Each scene shows the same named points in several views. A view is turned or mirrored, shifted and resized as a whole, has a little noise and may leave points out.
In the rows, 128 means zero.

Scene 1
View 1
Z402: [127 121  77 173 116 101 133  76 111 170 149 151 123  57 119  87 168  94
  99 129 144]
Z159: [100 150 112 185  69  76 141  88 139  59  90 109 188 184 163  99 113 129
 121 108 203]
Z936: [ 93 112 120 151  93  77 159  81 150 124  79 130 190 154 149 151 127 136
 142 117 164]
Z120: [109 132 102 175  88  85 139  81 132 108 106 126 169 140 146 110 130 122
 118 120 173]
Z785: [ 74 104 128 134 100  80 187 100 150 138  80 132 180 125 151 119 163  99
 138  82 195]
Z74: [ 96 105 116 146  99  80 160  78 148 141  87 137 180 133 142 152 136 130
 142 119 153]
Z658: [ 95  81  98 125 138  98 183  89 128 225 126 165 129  24 117 109 205  73
 121  98 148]
Z858: [102 112 102 153 108  89 159  85 132 154 110 141 156  98 135 113 159 105
 122 110 163]
Z447: [134 121  79 177 109  95 121  64 118 158 139 147 138  84 123 118 140 122
 109 148 125]
Z823: [132 133  80 187 100  94 118  66 117 133 137 139 142 103 129 107 133 122
 105 144 140]
Z309: [ 61  99 130 124 107  82 203 112 148 152  82 134 172 103 150  96 187  77
 135  62 213]
Z857: [ 88 118 107 155 103  89 171 101 129 137 110 133 154  95 143  75 175  81
 114  82 201]
Z976: [115 134  86 181  99  95 138  86 117 126 132 134 142  96 137  75 155  95
 101 114 177]
Z561: [ 94 117 117 156  90  80 157  84 147 117  86 128 185 149 149 136 131 128
 138 112 172]
Z219: [ 96 151 104 184  80  87 151 101 124  78 112 115 162 138 156  52 149  91
 102  87 224]
Z541: [133 148  82 197  87  89 113  70 119 100 129 128 154 132 139 100 118 130
 104 141 155]
Z247: [ 99  88 109 132 120  85 164  76 144 189  98 153 166  93 128 162 154 122
 142 126 130]
Z227: [101  89 127 134  97  65 150  58 170 149  59 140 214 178 144 238  94 185
 174 157 106]
Z598: [ 96 114 106 155 105  89 165  92 131 145 110 138 156  99 139  97 164  95
 119  97 180]
Z427: [108 159  94 198  76  89 137  95 118  68 121 114 156 140 154  44 140  95
  94  97 216]
Z17: [ 91 133 119 168  77  76 155  91 144  84  81 116 192 174 160 116 124 127
 132 104 195]
View 2
Z247: [166 134 142 132 149  96 119 173 119  94 150 164  96 103 208 129 114 144
 126 156 133]
Z309: [141 159 140  61 145  91 135 185 142 137 124 183  76  83 193 154 148 145
 149 150 102]
Z427: [149 128 107  67 160 116 113 126 156 138  54 150  90 118 136 119 150 104
 131 152 106]
Z227: [150 119 144 190 188  98 142 173 141  69 126 182 115 101 216  77 101 160
 115 225 129]
Z658: [177 147 144  88 120  92 105 179 102 113 174 153  81 102 207 171 122 137
 136 103 137]
Z120: [154 126 122 110 165 109 119 142 145 113  87 157  97 114 165 109 130 122
 124 169 118]
Z219: [145 135 113  65 161 111 119 138 157 140  62 159  87 110 145 124 152 112
 134 157 103]
Z598: [157 139 129  87 147 101 117 158 134 122 116 160  87 106 178 138 134 127
 133 143 118]
Z159: [139 125 115 102 181 112 130 137 167 123  53 167  98 111 151  94 142 120
 126 195 103]
Z561: [147 131 130 118 170 104 131 158 148 109  98 171  97 103 182 107 129 136
 128 185 114]
Z402: [182 125 124  99 132 109  93 141 111 110 130 133  92 124 171 145 122 112
 122 110 139]
Z74: [153 131 134 128 166 101 128 165 139 102 115 170  98 103 192 111 123 141
 126 179 121]
Z541: [166 113 113 119 162 117 104 123 139 107  81 140 103 129 151 105 125 107
 115 158 128]
Z936: [146 130 133 128 173 103 134 163 148 104 102 174 100 102 188 104 126 140
 127 192 115]
Z857: [153 144 128  68 144 102 118 161 137 133 108 162  82 102 173 144 143 125
 139 138 112]
Z858: [162 134 131 102 148 101 115 158 130 112 121 158  91 107 183 133 128 129
 130 144 124]
Z447: [179 117 124 127 146 111  97 137 115  96 124 135 101 127 174 124 113 114
 114 133 142]
View 3
Z857: [115 137  94 120 178 135  89 151 102  88 118 161 139 158 153 141 110 156
 136 107 133]
Z74: [143 144 123 133 137  96  64 144 117 117 149 149 170 132 167 108 125 117
 109 138 115]
Z309: [133 142  78 142 199 150  85 165 135 110 136 158 153 159 127 118  98 147
 129 106 141]
Z159: [113  98 131 108 117  96  73 145 148 116  89 132 154 165 202 109 107 144
 158 135  75]
Z561: [133 127 125 125 130  98  67 146 134 118 126 142 165 145 180 107 117 127
 127 137 100]
Z427: [ 90 103 117  94 139 115  91 142 108  82  71 147 127 172 194 144 108 171
 169 114  95]
Z219: [ 98 105 110 102 150 123  90 149 120  90  80 147 133 174 181 137 104 167
 166 113 100]
Z858: [127 149 109 124 155 111  78 141  88  91 141 161 151 138 160 133 124 136
 116 122 132]
Z598: [123 144 103 122 164 121  82 145  95  90 132 161 147 146 157 136 118 144
 125 116 133]
Z17: [125 108 123 123 131 103  70 151 160 125 106 134 163 160 185  99 105 136
 147 135  86]
Z785: [136 137  96 138 173 129  77 158 138 116 136 151 162 152 146 110 105 136
 126 119 125]
Z227: [173 152 149 152  97  59  37 139 145 152 182 135 205 107 182  69 138  76
  80 169  97]
Z936: [142 134 125 132 131  96  63 146 136 124 139 142 172 139 175 100 120 119
 117 139 105]
Z976: [106 136 115 105 145 110  85 136  72  73 112 162 135 148 179 152 124 153
 135 117 122]
Z541: [109 125 142  98 106  80  75 126  78  83 107 151 144 142 208 140 135 142
 136 136  98]
Z823: [113 143 134 103 117  83  75 124  58  75 127 160 143 132 194 149 140 137
 119 132 116]
View 4
Z159: [139 140 129  87 140  98 166  91 156 156 149 139 144 145 137 104 123 167
 111 129 129]
Z247: [116 150  75 137  88 111 175  99 164 131 117  81 139  61 112 102  99 147
 104 122 125]
Z857: [123 140  91  98  96  71 154 104 174 137 149 118 146  76 132 117 119 173
 147 124 131]
Z823: [151 116 111 127  97  94 145 116 166 145 128  81 144  97 130  88 116 177
 119 109 105]
Z402: [143 118  91 128  76  77 137 123 175 136 132  75 145  61 130  97 116 182
 143 107 108]
Z858: [125 140  89 117  94  91 160 104 168 136 134  99 143  75 125 107 111 164
 126 121 125]
Z427: [147 123 126  80 120  67 142 106 169 152 162 134 148 124 145 109 132 188
 147 121 123]
Z17: [126 152 116  90 136 104 177  84 157 151 146 139 142 131 130 109 116 157
 106 134 137]
Z658: [110 142  54 132  56  76 156 113 182 119 129  78 144  15 118 116 105 164
 148 116 128]
Z74: [120 151  95 120 109 113 178  92 159 140 125 104 140  94 118 103 104 149
  99 127 128]
Z447: [148 119 102 136  87  98 146 118 166 140 121  70 142  81 125  88 112 175
 118 108 104]
Z309: [ 98 164  72  90  97  77 176  88 174 129 151 136 146  63 125 132 111 155
 142 136 152]
Z598: [123 142  89 107  94  82 159 103 170 136 141 109 144  76 128 113 114 167
 135 124 129]
Z785: [107 162  83  98 106  92 179  89 167 136 142 129 144  82 123 121 110 152
 124 134 144]
Z976: [141 125 105 107  97  76 143 113 171 142 144 103 146  89 135 104 122 182
 141 115 117]
Z936: [121 153 101 113 119 116 182  87 156 143 129 114 140 108 120 103 106 148
  95 130 131]
Z227: [117 164  99 145 126 159 205  78 144 143 100  88 133 115 103  87  90 124
  46 131 126]
Z541: [156 117 125 115 114  95 145 111 161 151 136  96 143 121 134  89 121 180
 116 112 105]
Z120: [137 135 113 107 116  97 161 101 161 148 138 112 142 113 130 101 118 167
 114 121 122]

Which points are out of place in each view (at most two, in the order of its rows)? Write none if all are in place.
view 1 | Z17
view 2 | Z309
view 3 | Z561
view 4 | Z857
